A landscape with many peaks, sampled at points; each row gives a point and its height.
A climber steps from a point to whichever of its 2 nearest points has the largest rise for the distance, and stops where none of them is higher. Distance is the straight distance between rows; heights are no part of it.
q697: [ 95 104 123 140 130 173 129  77  93 120 106 159 121  99 152  78 121  93
 147 133 144 126 120 153 142  86  58 143 114 127 123  97 158  87 148 121
 161  84 172]  h=382
q508: [130 124  95 175 113  99 163 114 110 118  53 174 138 140 129 115 126 159
 122 160 131 133  93 108  83 147 162 128 144 119  91 158 141 159 138 106
 145 175 128]  h=460
q758: [133 140 150 128 131 170 148 143 115  82 170 131  99  98 109 109 133  89
 151  98 105  80 167 141 128 131  99 166 123 150 155 111 140 129 137  96
 143  93 152]  h=103
q859: [137 145 126 102  88 135 114 127  93 196  80  77 157 140 179 130 112 100
 128 135 164 157 113 157 114 118 122 149 130 118 146  86 158 115 128 148
 128 123 132]  h=241
q913: [138 215 132  67  49 125 130 137 133 166  82  87 123 144 166  90  96  93
 130 124 158  99 135 159  65 130 125 184 161 115 144  81 169 126 152 160
 160 103 130]  h=45
q685: [138  82 134 191 150 150 165 139 106  85 162 201 112 119  76  92 154 137
 145 125  85 132 106  80 159 125 116 112 114 144 115 168 122 122 117 111
 134 169 162]  h=280
q979: [128 120  80 142 110 148 151 106  96 147  74 144 131 118 186 101 136 110
 133 152 181 159 114 158 103  70  77 154 117 149 128  93 130 128 162  89
 150 118 162]  h=459
q627: [118 109 147 140  90 100 116 127 110 165  65 149 140 147 119 130 115 120
 122 121  89 131  77 120 133 127 138  97 112  80 104 151 183 112 110 213
 165 176 130]  h=124
q774: [141 116 121 161 129 110 151 121 136 102 109 188 112 132  68 114 155 127
 106 134  83 127 111  76 147 171 159 106 107 118  99 178  99 152 112 136
 149 171 133]  h=376
q436: [105  56  89 133 161 112 124  93 121 147 126 143 108 125 170 138 150 148
 153 173 149 152 154 144 147 105 100  89 131 160 104 131  91  89 146 112
 119 142 143]  h=172
q607: [104  61 100 115 163 103  90 128 113 182 144 122 111 150 173 173 125 153
 155 187 148 150 115  95 156 126 141  50 121 124 123 126 120 102 113 140
 106 138 102]  h=212
q903: [ 97 113 101 165 118 168 173  44 148  79  83 197 116 111 153  57 128 117
 124 141 140 142  92 119 101 121 104 135  82 142 120 131 106 148 141  52
 133  71 150]  h=178
q941: [108  65  93 131 192 115  99 105 150 118 173 152 105 139 123 159 151 170
 143 175 144 144 160  84 163 147 147  84 119 156  95 162  71 105 123  95
  82 140 109]  h=148
q81: [134 186 160  89  67 159 124 119 107 131 115  93 141 138 114  99  95  69
 119 105 154  77 124 101 105 161 146 196 112 128 199  76 172 162 118 117
 152  48 141]  h=202
q403: [104 112 158  98 105  94 108 113 137 173  75 120 125 160 131 116 109 103
 117 113  93 131 113 152 147 126 132  89 123  81  96 132 155  87 112 225
 146 154 124]  h=111
q14: [148 157 104 153  97 125 180 134 109 100 102 162 103 119 149  87 136 110
 134 130 144 114 128 146  55 110 119 167 153 152 128 100 144 134 162  97
 159 148 149]  h=566
q446: [133  85 121 211 157 115 166 169 109  78 151 211 126 138  72 114 151 163
 130 122  95 148  90  64 145 121 129 112 144 144 107 165 143 142 121 131
 136 199 149]  h=268
q294: [111  78 148 149 146 216 110 112  79 108 177  87 137 108 120 124 147 120
 143 144 131  98 128 106 176 121  91 144  81 151 174 135 118 135 101  65
 103  66 142]  h=100
q933: [140 138 121 116 147  95 136 114 147 114 140 142 122 113  91 128 145 134
 111 120  98 118 161 134 134 169 153 113 126 119  92 157  76 138 121 125
 127 149 138]  h=336
q885: [ 96 150 133 129  97 150 144  54 154  99  67 176  97 117 141  58  99  96
 113 136 131 114  93 111 108 153 107 162  88 106 110 114 127 141 128 120
 159  58 128]  h=126
q379: [123  95  86 145 165 141 117 147 105 148 121 122 159 143 151 160 133 185
 127 177 179 164  96  73 133 145 152 100 126 126 149 139 114 142 118  87
 103 151  95]  h=255
q169: [137 140  94 186 128  91 165 162 106 109  75 171 149 156 132 131 129 183
 112 154 145 152  82 104  77 143 176 141 183 115  91 136 149 177 150 106
 140 199 109]  h=419
q599: [146 121 120 164 171 108 146 151 147  92 157 167 119 127  65 127 144 146
 103 114 103 119 141  93 141 157 158 119 131 126  97 166  88 141 107 112
 118 168 124]  h=349
q548: [136 118 111 139 137 175 106 162  93 176 139  67 173 137 146 165 137 141
 120 165 192 156 112  93 155 135 130 151 110 132 173 122 116 148 108  87
  82 112 115]  h=472
q699: [104  97 136  92 118 123 103  87 122 171  91 108 148 142 144 132 112 127
 131 159 121 142 110 121 145 153 133  77  97  95 138 133 132 101  96 155
 125 119 115]  h=373
q820: [139 115 131 112 140 158 100 162 112 174 142  68 164 134 143 171 135 135
 137 143 159 153 136 135 153 138 131 124 127 141 157 122 117 122 106 117
  96 119 105]  h=510
q235: [153 142 126 106 131  86 101 145 156 160 135  85 152 148 151 172 126 163
 127 104 143 162 152 162 122 123 146 103 169 133  95 126 118 115 136 177
 107 171 111]  h=243
q142: [107  84  76 195 176  99 144 135 122  87 112 199 149 154 118 128 150 199
 127 170 155 172  91  69 114 129 151 108 150 133  96 160 118 145 150  89
 118 192 128]  h=236
q307: [ 70  81 118  74 130 104  75  62 127 183  73 122 113 160 154 113 107 104
 124 183 110 142 101 130 168 138 124  68  90  84 144 119 148  81 109 184
 124 106 118]  h=335
q860: [139 207 148  80  69  70 143 141 188 125 148 144  98 120  95 106 103  86
  96  89  78  75 150 166 105 147 160 132 139  94 112 135 134 134 151 186
 155 144 138]  h=251
q784: [144 149 130 131 120 190 152 156 104 103 172 109  95 102 124 109 160  86
 158 107 152  97 174 153 115  99  78 198 141 176 170  93 140 137 149  81
 133  96 170]  h=116
q37: [120  86 130 126 153 139 132  83 146 102 140 180  97 121  80  99 168 111
 123 144  85 123 144  84 179 155 121  97  78 131 109 168  66 123 113 134
 148 133 151]  h=316
q917: [115  77  74 133 164 108 131  88 134 130 103 155 131 140 153 131 142 167
 137 181 157 157 136 109 117 126 141  90 133 151 103 150  81 117 140  81
 104 149 120]  h=194
q195: [159 174 151 129 164 128  88 208 149 108 230  72 124 105 102 186 152 135
 152  83 117 116 182 192 151  75 111 167 158 156 136 141 114 145 158 126
  88 117  97]  h=392
q149: [166 182 134 118  66 101 150 170 130 136 128 116 110 130 134 134 115  94
 137  81 121  89 144 175  72  98 124 161 165 139 148  96 177 102 155 178
 172 139 131]  h=441
q464: [155 146 168 106 105  82 105 158 167 162 132 101 148 137 128 169 108 124
 116  63  91 133 131 175 122 104 144  88 154 110 113 122 159 113 125 217
 127 160 125]  h=511
q719: [147  95 108 153 145 161 141 137  91 130 134 137 132 113 149 126 149 128
 153 130 141 142 139 142 131  96  92 136 137 158 125 119 126 109 134 104
 123 134 146]  h=141
q460: [138 106 161 156 153 188 158 142  95  90 189 141 107  97 111 105 147 101
 169 101  99 100 149 131 153 108  87 143 121 158 139 125 146 107 126 103
 121 113 161]  h=94
q313: [148 182 128 131 119  77 166 159 168  83 192 156  93 105  74 128 142 111
 116  88  87  69 168 161  97 132 137 138 160 140 133 143 121 125 161 138
 148 156 142]  h=175
q321: [144 125 104 143 131 128 132 137 104 150  88 121 172 144 139 135 118 182
 114 153 149 152  81  86 109 150 161 118 131 107 145 145 139 152 120 101
 114 160 100]  h=279
q981: [ 99 101 149 140 132 190 133  86 102  97 133 131 136 102 102 105 119 107
 118 123 119 109  90  82 150 146 114 139  56 125 162 118 126 142  90  82
 133  50 144]  h=117
q444: [117 122 145 140 119 167 149  98 106  99 116 152 120 105 104  94 119  87
 125 110 107 105 116 109 122 148 114 145  88 121 146 115 144 134 109 106
 147  76 146]  h=131
q490: [160 168 130 117 163 114 134 151 137 112 141 100 161 135 103 132 121 174
  98 127 134 133 137 107 110 181 183 127 157 111 138 136 106 169 107  97
 100 142  99]  h=352
q802: [137 205 162  62  98  82 124 146 183 131 172 110 132 102  98 125 117 102
 116  78  79  87 163 179 126 152 156 125 132  95 134 131 128 140 139 159
 130 124 136]  h=227
q776: [145 126 109 190 180 132 132 209 110  90 157 151 149 156 106 163 150 181
 117 112 182 173 112  84 116 103 145 154 170 135 132 122 136 136 132 114
 107 190  87]  h=468
q618: [ 83  86 152 105 132 151  89  84 109 151 124 110 131 126 124 124 112  93
 127 154 108 125 118 122 182 145 111  89  74  95 151 129 135  88  80 157
 131  93 121]  h=407
q904: [142 164 156 114 142 123 109 177 158 113 211  80  99  89 116 174 148 111
 158  77  95 102 200 213 153  80  98 158 167 153 130 125 110 135 163 132
 121 122 134]  h=375
q389: [145 159 158  83 117 102  91 171 163 164 168  51 146 128 153 191 122 131
 133  88 127 150 174 203 147  92 138 125 154 143 119 106 111 131 138 173
 101 137 125]  h=604
q207: [131 132 133 112 170  95 110 123 179 116 191 133 116 111  67 155 160 142
 110 116  93 120 175 125 179 164 157 106 118 131  84 169  54 133 130 138
 105 146 137]  h=370
q107: [137 131 125 128 129 165 120 124  98 149 112  76 178 134 136 140 121 157
 106 168 167 152  88  69 124 162 159 136 116 127 186 118 108 175  94  66
  88 107 113]  h=432
q217: [133 195 148  64  68  76 133 120 170 163  91 120 114 152 146 100  92 114
 111 103  88  96 143 186  93 130 148 128 153  88  78 109 156 123 142 206
 146 163 134]  h=79
q205: [144 174 144 109 178  93 107 150 170 117 180 116 164 133  75 152 129 194
  97 118 122 139 153 112 142 184 190 113 143  95 112 156  85 163 117 119
  81 150  94]  h=315
q73: [ 80 139 120 123 101 144 130  10 171 121  43 171 122 135 164  63  93 108
 107 177 142 141  79 123 124 142 104 149  80 101 109 131 123 139 124 119
 144  53 109]  h=130
q683: [116  59  87 150 179  88 126 114 144 116 152 189 107 162 118 163 166 177
 138 171 134 158 139  62 156 137 154  76 137 148  72 156 104  98 135 112
 101 179 125]  h=164
q613: [142 206 118 118  38 111 162 133 129 118  79 145 102 146 130  87  84 100
 121 128 139  64 118 135  44 146 146 176 149 122 134 108 192 135 154 146
 179 140 119]  h=449
q755: [104  70 107 143 181 147 121 115 125 118 155 133 126 124 130 141 137 159
 138 179 142 137 131  91 148 156 138  85 105 141 138 157  88 125 103  79
  91 120 110]  h=132
q575: [136  76 187 131 135 119  87 165 142 163 170 102 135 145 125 191 123 130
 129  94  85 133 120 125 180  98 135  60 120 117 134 145 156  78  88 208
 112 151 108]  h=477
q654: [142 120 148 128 162 106 109 153 155 118 195 120 120 115  89 170 143 135
 125  87  92 114 169 155 172 122 133 112 138 140  93 150  97 114 128 158
 106 148 127]  h=402
q886: [ 57  83 121  92 116 100  85  49 140 159  58 167  91 155 136  97 119  88
 115 174 105 133 102 128 180 126 103  87  88  91  99 134 127  83 131 197
 143 128 127]  h=300
q835: [123 124 137 123 118 149 133  92 127 128  97 134 145 130  98  98 109 126
 101 148  99 127  88  70 135 189 157 107  68  86 156 160 127 158  80 112
 133 104 116]  h=450
q710: [152 115 153 139 158 110 103 170 154 115 200  97 121 120 121 193 138 143
 142  80 108 135 175 178 162  75 104 125 167 160  92 134 112 101 147 172
  96 151 122]  h=426
q592: [122  76 123 163 171 143 142 110 129  99 161 173 111 120  97 108 157 144
 141 145 102 133 137  98 162 143 114 103 103 147 114 170  87 117 115 101
 115 140 146]  h=296
q807: [108 120 101 156 109 161 156  68 100 110  71 150 150 124 140  96 108 126
 113 161 150 136  57  94 109 114 126 128  82 125 157 123 138 162 133  61
 140  83 136]  h=215
q540: [127  95 137  91 127  93  89 130 142 194 120  68 143 155 168 177 128 141
 136 125 137 163 147 172 148 112 141  82 150 139 103 114 125  92 127 202
 111 156 118]  h=222
q666: [146 119 167 125 143 147  90 190 123 150 189  64 154 122 132 191 138 130
 148  94 125 140 149 164 168  99 126 122 134 147 144 134 133 108 111 157
  94 119 101]  h=518
q454: [159 171 101 164 147  89 160 161 119 108  97 144 136 146 124 124 127 166
 114 136 159 148 115 114  70 143 161 154 185 131 119 120 121 165 142  99
 121 182 101]  h=384
q308: [145 148 139 102 131 137 105 171 127 164 153  59 156 128 146 169 134 117
 135 109 149 150 161 175 139 114 121 137 145 146 139 112 116 134 122 145
 107 114 117]  h=554
q409: [109  51  90 168 148  69 124 121 132 140 134 213 109 155 116 158 168 171
 148 170 116 159 100  57 154 111 128  75 138 135  64 164 132  99 152 152
 133 200 147]  h=176
q450: [137 134 133 104 126 141 134  82 140 124  99  95 164 134 120  99 109 161
 110 161 128 141  99  70 119 203 173 110  97  97 159 154 105 172  80  90
 104 106 110]  h=503
q798: [133 121  94 161 123 126 171 123 102 102  84 175 121 127 133  90 133 129
 130 139 133 130 113 130  78 123 136 139 135 143 110 131 133 145 143  87
 146 158 148]  h=512
q359: [ 75  53 113 122 147 121 122  48 136 130 101 193  87 122 147  66 138 100
 151 160 112 138 130 142 182  86  65 106 112 126  87 127 122  67 160 166
 155 128 178]  h=317
q366: [102 169 134  98 103 154 135 109 142 101 131 126  81  89 156  95 127  78
 145 109 148  84 181 174  96 124  83 182 153 146 130  84 134 119 151 115
 176  71 163]  h=86
q274: [120 154 125  93 151 106 110 136 164 116 193  80  92  88 136 159 146 130
 153 100 114 119 218 225 151  92  99 148 176 155  94 113  78 129 169 123
 127 138 154]  h=353
q428: [141 131 149 121 157 111 104 167 155 141 167 110 170 142  94 167 127 171
 110 113 110 130 128 102 149 169 182  78 135  99 128 164 120 139  93 146
  91 154  97]  h=285
q269: [142 167 138 124 167 157 109 173 119 116 186  72 137 116 113 158 149 132
 139 120 141 125 176 155 138 141 126 168 138 156 148 133  95 161 123  78
  89 108 109]  h=77
q65: [132 156 171  95  91 164 108 135  93 149 126  79 159 128 122 124 107  65
 125  92 138  91 129 122 130 126 138 169 112 116 183  89 185 135 110 144
 144  66 140]  h=225
q201: [153 138 120 147 139 152 159 162  97 108 147 129 117 118 137 119 152 112
 147 109 147 122 159 158 105 104  97 172 154 167 136 103 135 127 148  92
 126 130 147]  h=129
q501: [174 140 167 166 160 140 120 216 128  97 214 100 120 113 116 179 145 133
 147  78 119 117 164 161 141  72 103 163 166 172 139 126 142 123 157 139
  98 132 102]  h=409
q488: [143 189 131  72  77  99 127 118 146 153  78  95 120 135 167 102 100 107
 123 115 130 109 147 179  79 132 138 154 154 108 105 109 143 123 138 159
 154 131 127]  h=62
q89: [108  83  79 118 158 106 104 113 124 162 117 123 133 156 173 158 121 172
 138 200 161 162 106  70 137 150 161  60 123 120 136 153 112 133 118  93
 104 133  94]  h=233
q689: [118 141  92 145 102 160 166  71 122 123  72 151 128 118 186  74 130 116
 116 152 182 158 104 146  90 100  97 172 110 151 137  99 117 155 160  51
 137  84 147]  h=520
q190: [152 137 107 129 139 131 126 145 121 153  98  97 159 135 147 141 127 160
 118 147 171 163 133 120 110 153 148 133 149 129 131 127 110 144 125 105
 107 152 109]  h=309
q127: [147  84 122 154 179 143 100 173 133 114 209 104 126 120 132 181 153 169
 158 108 143 153 170 158 175  84  89 136 169 170 100 129 108  96 146 155
  84 152  98]  h=447
q323: [156 160 162 117  84  84 141 161 150 132 126 122 114 135 126 142 112  96
 121  65  89 104 139 177 102 100 132 121 153 114 118 117 169 111 142 205
 160 143 136]  h=476
q538: [124 112 127 125 123 118 135  66 145 116  94 196 100 140  80  95 166 112
 103 156  89 126 114  68 153 168 154 102  78 111 100 178  65 149 124 144
 154 143 135]  h=345
q141: [112  76 163  99 142 133  69 148 128 183 167  90 138 147 138 174 126 133
 142 142 109 130 118 115 184 124 145  55 108 110 154 135 148  85  79 179
  97 118 104]  h=457
q327: [ 97  71 136 156 146 205 120  92  85 108 162 123 133 115 108 121 127 134
 131 157 129 107  80  62 176 121  97 108  47 138 183 140 118 133  92  63
 108  71 143]  h=107
q429: [173 149 156 158 113 115 154 195 108 107 152 136 120 128 100 163 126 104
 128  71  97  94 120 132  94 102 133 139 152 144 157 127 184 108 128 152
 152 139 127]  h=151
q106: [143 150 178  74 112  75  85 164 193 157 171  80 145 122 141 182 116 141
 116  59  82 137 153 210 150 100 151  91 158 126 116 114 127 122 144 208
  94 147 135]  h=552
q225: [121 119 120 132 106 119 147 111 105 127  83 161 111 120 145  94 110  96
 135 113 116 119 121 159 105 109 105 137 132 120  92 110 149 106 145 144
 169 134 148]  h=308
q520: [146 157 149 141  75 125 162 155  95 117  97 147 126 133  92 106  98  83
 123  98 105  79  86 103  88 141 157 157 120 113 164 110 200 139 128 138
 172 109 131]  h=157
q437: [133 127 152 127 113 130 132 123 131 125 107 161 130 132  78 109 135 112
 104 127  77 124  96  71 153 184 157 100  88  84 127 182 107 157  88 156
 147 144 121]  h=408
q372: [127  71  85 153 143 143 136 129  94 155 129 146 129 125 168 129 144 147
 162 155 167 169 129 149 150  71  72 109 130 158 120 113 124  86 156 117
 126 155 153]  h=155
q334: [172 105 163 173 161 149 107 211 112 108 199 116 143 132 112 189 131 148
 138  82 116 136 132 123 158  79 117 132 152 155 141 144 152 106 124 160
  95 150  92]  h=425
q706: [102  75 105 134 175 170 122  80 135  99 155 110 122 111 133 134 152 163
 138 181 152 139 145 103 148 149 115 102  86 166 150 146  62 143 106  45
  83  73 113]  h=118
q55: [154 146 103 115 153  87 114 147 152 151 119  99 163 151 144 166 129 189
 116 135 171 168 150 119 113 153 169 117 178 118  98 129 100 136 141 139
  96 176 100]  h=273
q498: [ 80  90 135 130 139 160 137  59 134 106 104 190  91 102 144  56 126  90
 151 133 120 137 132 147 165  99  57 132 111 119 100 119 131  86 148 140
 158  92 183]  h=350
q502: [116 157 153 122  91 159 148  86 127  98  89 145 117 117 111  76  86  83
 106 119 116  95  93  92 108 172 135 162  91 103 146 111 152 148 110 118
 159  56 134]  h=153
q265: [143 102 137 158 111 105 124 164 100 149 104 152 152 138 115 155 119 137
 129 103  91 136  80 112 125 111 144  97 131 105 116 144 186 121 100 181
 155 173 127]  h=134
q6: [ 76  67 115 119 131 109 117  47 146 144  78 199  85 145 125  89 152 101
 124 174  97 134 120 107 179 115 100  90  86 115  81 147  98  91 146 172
 152 137 154]  h=287
q737: [138 165 144 128  73 158 157 122  88 114  99 121 139 136 108  96 100  93
 110 113 135  86  91  85  86 165 151 167 111 115 180  98 179 165 117 103
 150  83 135]  h=177
q946: [171 130 151 181 111  94 147 192 112 119 136 160 133 131 102 167 125 127
 131  74  87 133 101 124 112  97 137 113 158 128 120 138 189 116 124 189
 153 170 128]  h=142
q834: [132 109 102 196 165 104 159 164 115  82 125 190 134 139 103 134 142 174
 123 129 131 154 104  91 109 132 146 123 164 139 100 146 130 142 129 115
 125 194 129]  h=254
q533: [121 145 152  74  91  80 103 109 155 176  79  98 125 157 154 121 103 116
 112  95 100 125 143 195 128 126 136 103 145  95  82 102 158  99 137 213
 137 160 137]  h=95
q478: [152 127 141 188 189 152 116 216 113  81 193 135 143 147  93 177 139 172
 119  85 147 147 122  94 138  95 143 152 156 138 139 138 143 133 120 136
  93 166  76]  h=444
q400: [112 197 142  65  76  84 135 137 181 124 145 116  84 115 113 112 102  86
 116  86  99  72 172 195  93 119 125 146 156 116 117 113 143 114 166 187
 178 131 140]  h=276
q811: [149 140 162 114 135 129 116 153 124 152 139  88 173 134 112 149 120 140
 124 111 112 126 126 120 131 155 166 107 130 109 144 138 137 134  87 138
 109 126 109]  h=264
q270: [102 119  84 172 123 165 175  46 143  93  81 163 143 137 144  76 128 142
 110 166 163 161  56 101 104 106 116 125  83 150 154 121 100 174 138  25
 122  74 131]  h=197
q577: [119  52 105 162 134  82 123 134 118 151 125 168 120 147 138 171 137 162
 143 142 117 161  91  98 143  98 122  70 137 126  84 146 155  89 140 179
 148 198 139]  h=187
q612: [111  42 104 146 150  91  96 147 109 168 157 145 120 150 152 194 123 163
 153 155 131 153  96  93 167  92 125  51 124 121 116 142 146  86 119 170
 123 166 108]  h=198
q40: [146 168 134 130 156  95 147 141 161  83 200 144  91  93  70 133 153 123
 119  95  85  93 191 156 134 139 130 143 151 137 109 152  85 147 139 125
 126 140 151]  h=188
q984: [138 151 116 125  95 117 146 128  94 155  65 129 140 133 167 112 106 112
 125 128 145 131 113 153  92 118 128 151 133 115 117 102 153 125 135 141
 159 133 127]  h=274
q25: [146 113 199 120 132 139  91 180 133 145 179  77 160 124 117 185 118 113
 137  84  84 118 137 146 179 101 130  99 109 122 151 141 154  97  95 185
 104 117 120]  h=495
q35: [167 176 135 145 102 106 174 179 144  84 173 143 101 121  86 136 134  98
 124  92 107  65 154 149  83 113 129 155 152 147 170 119 169 114 154 147
 167 150 135]  h=162
q382: [132 193 134  75  90  84 137 149 167 138 154  93  89 111 154 135 118 100
 129  77 109 105 189 210  93  94 116 153 176 136 115  91 125 111 169 171
 156 146 145]  h=301
q679: [116 101 155 136 145 205 125 110  85 102 161 122 120  97 114 115 135  98
 151 105 119 101 135 123 171 112  75 154  96 137 160 119 141 119 114 100
 128  70 154]  h=92
q838: [148 157 164  96 115 160 111 158 106 152 145  67 179 127 122 147 121 104
 133 100 121 110 131 134 141 137 153 144 120 121 170 113 153 136 102 128
 112  92 125]  h=244
q852: [131 196 130  41  65 142 118  85 135 179  58  64 153 135 187  75 101 115
 128 150 169 142 136 150  92 144 129 194 130 102 140  82 139 162 129 128
 130  74 137]  h=9
q243: [158 205 132  80  46 141 133 126 112 186  72  72 153 144 160  91 103  99
 118 134 171 123 113 125  78 142 137 204 131 110 166  83 177 161 139 133
 135  91 134]  h=28
q503: [127 131 142 133 169 195 121 134 111  86 169  81 131 107 105 143 153 132
 131 132 141 115 157 128 138 158 125 167 114 158 157 132  83 174 109  46
  85  82 116]  h=91
q559: [107 103 101 154 124 127 124 122  96 148  80 131 169 145 137 132 114 179
 116 183 141 142  48  51 121 151 159  81 109  85 159 156 151 164 108  92
 132 144 111]  h=257
q707: [127 197 140  98  49 101 145 121 147 135  55 161 102 147 133  79  72  98
 123 132 121  75 118 154  73 149 148 163 140  85  89 120 180 135 138 185
 175 146 125]  h=397
q937: [ 82 108 101 134 119 145 149  13 166 107  75 176 111 116 157  72 131 120
 121 165 145 145 106 127 125 131 108 121  82 125 107 144  90 136 125  85
 142  67 127]  h=156
q868: [139  86 102 160 172 157 107 180 107 138 172 109 135 130 148 172 155 163
 151 138 173 171 149 139 153  93  90 139 151 166 125 125 102 105 133 121
  89 156 106]  h=470
q433: [ 72 156 153 118 121 175 136  47 175  84  97 171  86  99 138  60 105  80
 119 123 125 108 106 114 131 158  79 180  93 120 122 105 115 128 123 114
 169  19 147]  h=101
q34: [143 194 151  94 138  92 130 152 160 106 185 114 123  94  76 141 130 113
 115  87  86  91 173 160 122 161 150 135 135 112 142 148 101 156 128 119
 124 119 128]  h=206
q252: [119 157 124 110  88 112 137  88 138 128  59 164 100 136 134  77  99  96
 118 129 116 108 123 155 101 140 131 150 127 102  78 126 141 119 133 159
 164 141 127]  h=347
q854: [102 112  97 154 105 139 135  74 105 142  60 138 156 136 150 115 107 165
 115 189 148 149  47  83 108 123 136  91  81 103 158 149 140 162 125  75
 138 109 117]  h=237
q96: [154 151  75 148 149 104 150 159 118 143  82 130 149 144 163 120 138 166
 108 153 193 178 124 119  86 140 143 164 175 140 115 127 104 156 144  85
 109 171 106]  h=346
q733: [122 132 123 136 133 159 155  62 136  90 102 107 147 122 121  99 112 152
 111 160 133 142  95  77 116 176 157 124  86 129 165 144  83 182 100  43
 100  78 109]  h=448
q18: [147 187 115 118  84 124 169 136 128 104 108 130 103 122 129  96 106  99
 127 118 131  79 149 151  55 142 131 171 146 134 140 113 151 129 149 121
 171 122 134]  h=504
q850: [159 175 134 138 160 122 127 198 130 104 187  97 119 115 111 161 152 131
 136 106 156 126 180 169 109 111 120 187 165 165 152 107 116 146 147  94
 101 134 108]  h=65
q675: [ 87 159 152 105 116 168 136  92 151  82 123 152  77  90 132  69 112  72
 131 103 130  91 148 140 120 143  73 177 118 128 130  97 132 124 132 119
 181  46 158]  h=82
q482: [ 77  78 157  80 134 144  63 117 101 190 145  88 127 137 144 149 115 108
 141 170 108 127 110 114 183 130 129  53  78  93 181 123 147  77  83 166
 121  90 111]  h=434
q545: [123 121 120  91 107 110 108 128 116 201  87  68 152 145 185 151 116 129
 133 140 154 165 127 173 130 119 119 109 137 115 119  95 134  99 123 171
 131 145 119]  h=217
q980: [140 113  97 167 165 128 128 187 104 131 142 126 146 138 141 163 149 169
 128 131 182 185 126 108 129 114 117 139 154 152 122 114 124 122 138 111
 107 173 101]  h=502
q51: [161 158 135 105 138 143 125 155 119 153 126  75 186 149 119 129 124 170
 115 141 151 140 108  82 113 189 179 138 139 113 174 137 120 184  98  93
  91 121  99]  h=391
q611: [ 91  90  91 137 125 142 129  79  90 150  80 155 134 116 177  93 131 113
 141 155 159 147 108 158 129  64  66 124 111 132 123 101 139  84 156 122
 155 111 162]  h=415
q264: [121 152 131 121  95 184 148 126 117 103 146 132  86 108 142  91 141  68
 151 111 161  72 158 138 100 107  73 209 147 162 171  69 161 121 160 101
 168  78 187]  h=102
q322: [118 114 124 124 166 180 103 115 126 118 159  76 140 110 141 155 144 144
 138 169 158 147 154 122 154 166 129 133 100 154 166 137  76 156  99  50
  81  84 108]  h=104
q985: [134 189 113  90 115  92 122 158 158 127 179  79 105  93 157 154 142 115
 141 105 134 117 211 223 103 100 107 166 179 153 124  97 101 133 166 123
 135 143 143]  h=328
q614: [116  87  78 168 159  89 148  90 140 101  86 201 130 151 130 114 152 180
 116 174 146 158 116  97 106 135 152 105 145 150  69 163  96 141 153  75
 117 177 131]  h=216

Where does a climber stop that starts at each point below?
q545: q14
q243: q980
q372: q450
q429: q980
q852: q980
q985: q980
